Points on a hilly landscape, in no order, each with its height.
From any point a ball rolls to the lowest of the 2 points nearest to it. It stops when none of these is lower. Distance is the straight distance between rows; heights are no part of it.
zela: [ 57 107 139  95 146 141 153 109 111 102 103  58 181 165 124 123  45 124
 121 126]  height 485
gudi: [108 157 112 101  83 124 135 140 137 124 157 174  92 126 159 128 129 117
 145 176]  height 589
motid: [ 77 155 122  62 107 110 147 111 144  80 151  76 184 146 123 151  25 118
 103 122]  height 548
zazi: [158  98  93 144 129 167 174 185 123 177 127  96 191 117 128 141 172 137
 147  91]  height 638
nipog: [170 126 156 145 180 149 125 100 105 118 137 135 158  88 113 136 129 120
  92  90]  height 437
luvi: [146 133 143  92 130 127 102  84 127 125 108 143  89  84 156 110 143 123
 151 164]  height 626
Sude: [ 85  91 123 123  74 133  91  86 120  82 149 144  70 157 164  86  51  96
  91 146]  height 616
naf: [166 124 119  98 155 143 159 173 110 146 125 123 147  89 151 123 204 140
 175 118]  height 661
gidu: [104 121 140 149 167 134 119 109 106 104 110 111 159 118 116 133  78 136
  87 121]  height 455
binu: [ 91 134 114 102  64 114 105  95 136  82 169 173  77 138 162 109  56  97
  88 160]  height 605
guso: [ 79 140 111  94 107 115 164 120 130 105 136 105 179 154 114 159  61 131
 109 119]  height 538
kegog: [ 84 136 116 154 136 133 122 151 107 118 147 147 107 127 119 134 102 149
  96 142]  height 566
totu: [201 182 138 197 145 117  92 163 177 179 105 151 120 144 137 135 191  69
 111 149]  height 477
mafi: [139 178  91  90 100 116 151 159 157 115 172 140 180  86 151 177  99 117
  98 142]  height 751
ratu: [ 97 157 109 172 131 117 141 140 121 110 138 164 132 146  92 144 103 129
  68 120]  height 560
Reve: [124 105 152 154 165 108 145  73 117 110  79 118 198 169  72 136 104 131
 120  79]  height 203
vapim: [111  74 138 107  82 114  73  68 123  96 117 148  64 142 165  74 107 116
 135 146]  height 659
boma: [ 57  93 142 110 151 156 121 124  99 105 114  61 128 146 142  98  61 134
 124 141]  height 464
ruz: [135 104 153 121 162 112 150  91 105 121  91 113 182 140  96 133 147 145
 144  83]  height 317
det: [176  94 126 139 163 122 141 155 115 140 109 116 179 101 140 129 195 157
 150  96]  height 704
rofas: [166  78  98 168 148 181 154 211 130 190 149  89 167 115 104 127 184 147
 144  79]  height 608
kelu: [101 119 138 183 158 100 133  93 129 105  84 143 169 178  65 132  98 139
  90  96]  height 275
Tem: [194 142 144 196 153  93  82 150 177 161  87 139 132 131 119 133 192 122
 110 130]  height 343
rodo: [165 110 112 190 152 161 131 211 140 180 148 103 127 120 108 137 185 146
 140 106]  height 577
zuk: [132 133 133 130 137 159 131 163 123 155 158 123  54 120 111 116 170 148
 184 145]  height 639
saman: [136 108 126 147 147 106 122 148 122 138  88 111 155 107 142 128 163 167
 142 134]  height 754
Mozip: [176  99 139 199 185 161 132 137 120 141 144  88 144 124  76 127 136 144
 101  55]  height 371
Til: [171 155 114 115 111 112 145 150 149 164  96 134 179 119 165 152 180 102
 147 144]  height 807
Sol: [127 181 102 126  88 137 154 200 157 175 144 152 128 162 157 146 172  87
 166 176]  height 559
fabip: [109  94 164 136 118 108  65  47 132 106 104 133  60 168  99  85 107 128
 125 119]  height 395
sivo: [135 133 102  73 132 141 157 173 115 145 117 115 122  83 169 116 182 146
 186 153]  height 647
Lub: [ 83  85 112  67  60  91 104  90 131  76 128 136 117 145 188  98  75 122
 126 156]  height 707
kade: [178 171 129 185 136 151 123 145 142 159 136 158 102 110 113 140 160 101
  96 128]  height 544
Tik: [166 154 147 126 138 145 119 146 143 149 140 144  50 111 137 105 190 127
 191 167]  height 625
lovip: [163 127 152 188 179 123 103 111 124 118 122 141 133 118  83 131 134 137
  81  90]  height 461
Kezo: [163 134 139 174 142 114  89 134 151 148 103 131 106 103 132 128 162 138
 122 145]  height 29
ref: [ 86 129 114  68  76  89 154 100 131 112 116 129 146 162 135 140 111 131
 151 135]  height 547
fas: [182 178 101 101 105 125 161 159 158 140 149 149 189  91 167 175 141  91
 116 136]  height 766
Maz: [122 120 131 130 119  87 106 132 135 134  81 138 115 137 144 115 178 153
 160 150]  height 718
Sas: [221  86 125 198 161 144 134 189 156 170 149  94 159 129 127 119 210 144
 138  64]  height 599
fiza: [163 166 126 184 111 152 115 132 156 179 122 124  74 130 119 136 152 103
 122 150]  height 565
zez: [122 160 122 126 103 131 143 146 129 146 143 164 110 138 126 145 147 121
 139 151]  height 578
sepe: [144 136 154 128 174 160 120 107  97 120 142 124 113  83 119 128 119 126
 119 122]  height 347
Valad: [125 147 127  65 124 147 150 103 107 116 144 123 126  92 147 142 105 117
 143 140]  height 590
pigek: [152  85 132 171 168 124 149 131 114 133 106 104 191 145  93 132 154 159
 136  70]  height 417
Dunem: [ 76 143 113  63 112 100 134 143 124  81 161 136 159 118 154 151  77 147
 117 149]  height 734
belu: [117 105 168 120 144 101  90  60 124 115  89 125  96 152  94 107 130 142
 142 115]  height 467
ranu: [126 134 148 191 171 142  99 113 120 128 131 113  82 125  80 119 105 136
  86 111]  height 402
Febin: [150 122 128 133 135 119 131  93 131 138  85 115 175 106 126 146 122 124
 113 123]  height 862
Laram: [108 169 126  80 132 128 142  97 139  83 154 103 179 118 118 160  28  95
  64 116]  height 558
rogoz: [105 111 134 106 166 141 137 133  88 112 123  97 161  98 139 131 107 146
 126 125]  height 413
zote: [ 74 120 100  80  92 146 146 141 113 130 145 104 116 126 152 129  95 138
 146 151]  height 664
pide: [197 176 123 176 138 139 127 170 151 168 134 165 149 118 148 148 178  79
 103 141]  height 516
risev: [ 79 136 123 137  81 102 112  72 134 109 127 167  91 186 109 118  81 108
  85 131]  height 546
Kagi: [ 85 116 130 153 146 153 118 166 104 134 157 122  76 134 105 118 124 166
 138 130]  height 575
nim: [125 133 149 159 124 114  91 132 137 128 148 161  36 150 116 105 154 148
 151 148]  height 603
mitof: [ 79  87 133 117 184 154 133 145  91 114 105  57 161 116 131 110  92 153
 134 129]  height 443
voke: [ 90 135 102  65 121 172 169 173 106 137 176 121 121  94 133 139 114 134
 156 148]  height 656
Zim: [170 123 148 117 155 143 155 120 104 143 128 122 136 121 100 138 181 133
 162  82]  height 108
dupoz: [126 129 118  64 116 132 135 119 115 127 112 123  90  88 174 103 153 136
 179 163]  height 640
Buf: [109 139 138 130 173 102 156 103 130  67 125 138 236 149  94 144  51 107
  53  82]  height 502
mupad: [186  80 126 197 161 131 144 162 139 161 119  92 171 142  91 130 175 164
 140  66]  height 518
totev: [192 141 141 154 160 140 125 185 139 164 143 135 111 111 129 130 211 125
 163 124]  height 426
Muf: [ 98 156 116 168 101 121 123 109 134 126 127 161  85 163  93 129 106 117
  76 132]  height 553
mipe: [154 162 143 120 118 127 107 122 143 138 132 176  80 103 155 118 166 112
 158 178]  height 606
miraf: [ 93 163 109 103  78 122 131 115 137 109 166 166  99 132 139 142  80 110
 102 158]  height 598
Rok: [ 69  95 114  85  95 138 132 126  99 113 142 114  83 149 151  98 107 147
 166 148]  height 673
kifi: [ 76 114 124  86 113 103 150  90 126 101  96  96 177 160 124 140  72 135
 132 126]  height 515
Bobin: [120  80 114 112  36 118  89  72 136  97 135 160  72 156 174  85  78  86
 117 144]  height 632
bon: [166 130 129 106 128 104 134 105 138 145  74 129 184  96 155 144 167 121
 138 130]  height 832
Tig: [102 125 107  80  52  94 133 104 144 128 109 142 117 157 166 120 128 122
 159 158]  height 567
Sutal: [ 85  97 135 107 119 107 107 109 106 110 110 118  98 138 149  99 126 159
 154 145]  height 686
Sesub: [117 135 122 106 140 171 154 169 101 147 165 133 100 102 121 131 151 142
 169 140]  height 648
sitik: [163 145 112 112 116 124 169 155 131 145 128 144 196 110 145 167 161 117
 129 118]  height 785
dudug: [145 106 163 122 163  99 105  92 128 128  94 101  92 134  95 113 169 163
 167 101]  height 365
saz: [167 140 123 176 133 117 127 128 143 147 100 152 168 121 118 150 151 122
  94 115]  height 892
Sufit: [119 168 103 106  93 133 172 181 138 152 158 156 148 141 135 163 154 116
 151 146]  height 568
gebi: [ 65 112 123  78 100  78 110 109 124  74 127 140 150 139 165 120  79 146
 122 155]  height 723
mefem: [ 97 110 134 153 112 130 106 135 126 141 136 119  50 155 114 105 134 159
 154 140]  height 587
bav: [199 130 156 155 167 133 129 139 129 145 138 140 128 104 109 133 195 133
 143  89]  height 292
Fasug: [156 165 123 136 110 184 142 135 138 175 146 132  71 106 128 132 139  99
 149 160]  height 582
Riv: [167 167 115 156 120 154 141 191 151 187 131 133 131 137 149 145 181  89
 147 150]  height 543
ses: [170 105 140 154 168 171 154 145  99 149 158 109 150 116  97 135 152 139
 128  66]  height 260
rovi: [ 80 121  85  55  48 137 149 126 137 119 159 102 108 137 169 123  71 118
 150 153]  height 672
Lodo: [109 140 137 123  92 123 110 111 128 113 157 190  55 149 137 104 133 124
 149 165]  height 600
tib: [168 139 147 146 163 140 104 135 123 132 135 139  90  75 132 124 155 142
 130 139]  height 247
riko: [100 162  91  62  91 107 155 169 146 106 174 126 168 107 146 170  96 140
 128 141]  height 742
Vade: [212 110 133 175 166 151 131 213 150 177 155 109 138 109 137 121 220 128
 158  99]  height 513
kubub: [103 110 134  88  91 105  88  66 128  95 112 149 105 125 163 106  91 115
 117 157]  height 687
musev: [115 133 133 128 156 122 146 109 114  97 128 129 198 125 109 149  80 121
  74 100]  height 484
Kav: [101 112 168 188 188 124  84  94 129 103 107  91  91 155  73 102  78 144
  86 107]  height 367
beret: [112 157 132  83 126 136 130  88 120  99 144 122 143 105 136 146  65 103
  97 134]  height 572
duvid: [ 81  93 142 128  86 104  91  46 132  99 100 145  97 194 109  94  78 114
 107 122]  height 507
gad: [ 86 112 155 169 151 103  96  71 127 103  86 130 127 173  77 110  84 134
  91 114]  height 319

Call two points neighbours if one is among the 2 nearest of the other. Go from one point of each pair to the other, from neighbour to neighbour, staying as low as possible. Name the highest point that can't be avoided.
rogoz, mipe => zote
Kezo, rogoz => gudi
dudug, fabip => belu
Kezo, Reve => lovip

Where does a ball stop that starts at each point below?
nim => fabip
Valad => rogoz
zazi => Zim
Tig => rogoz
saman => mipe
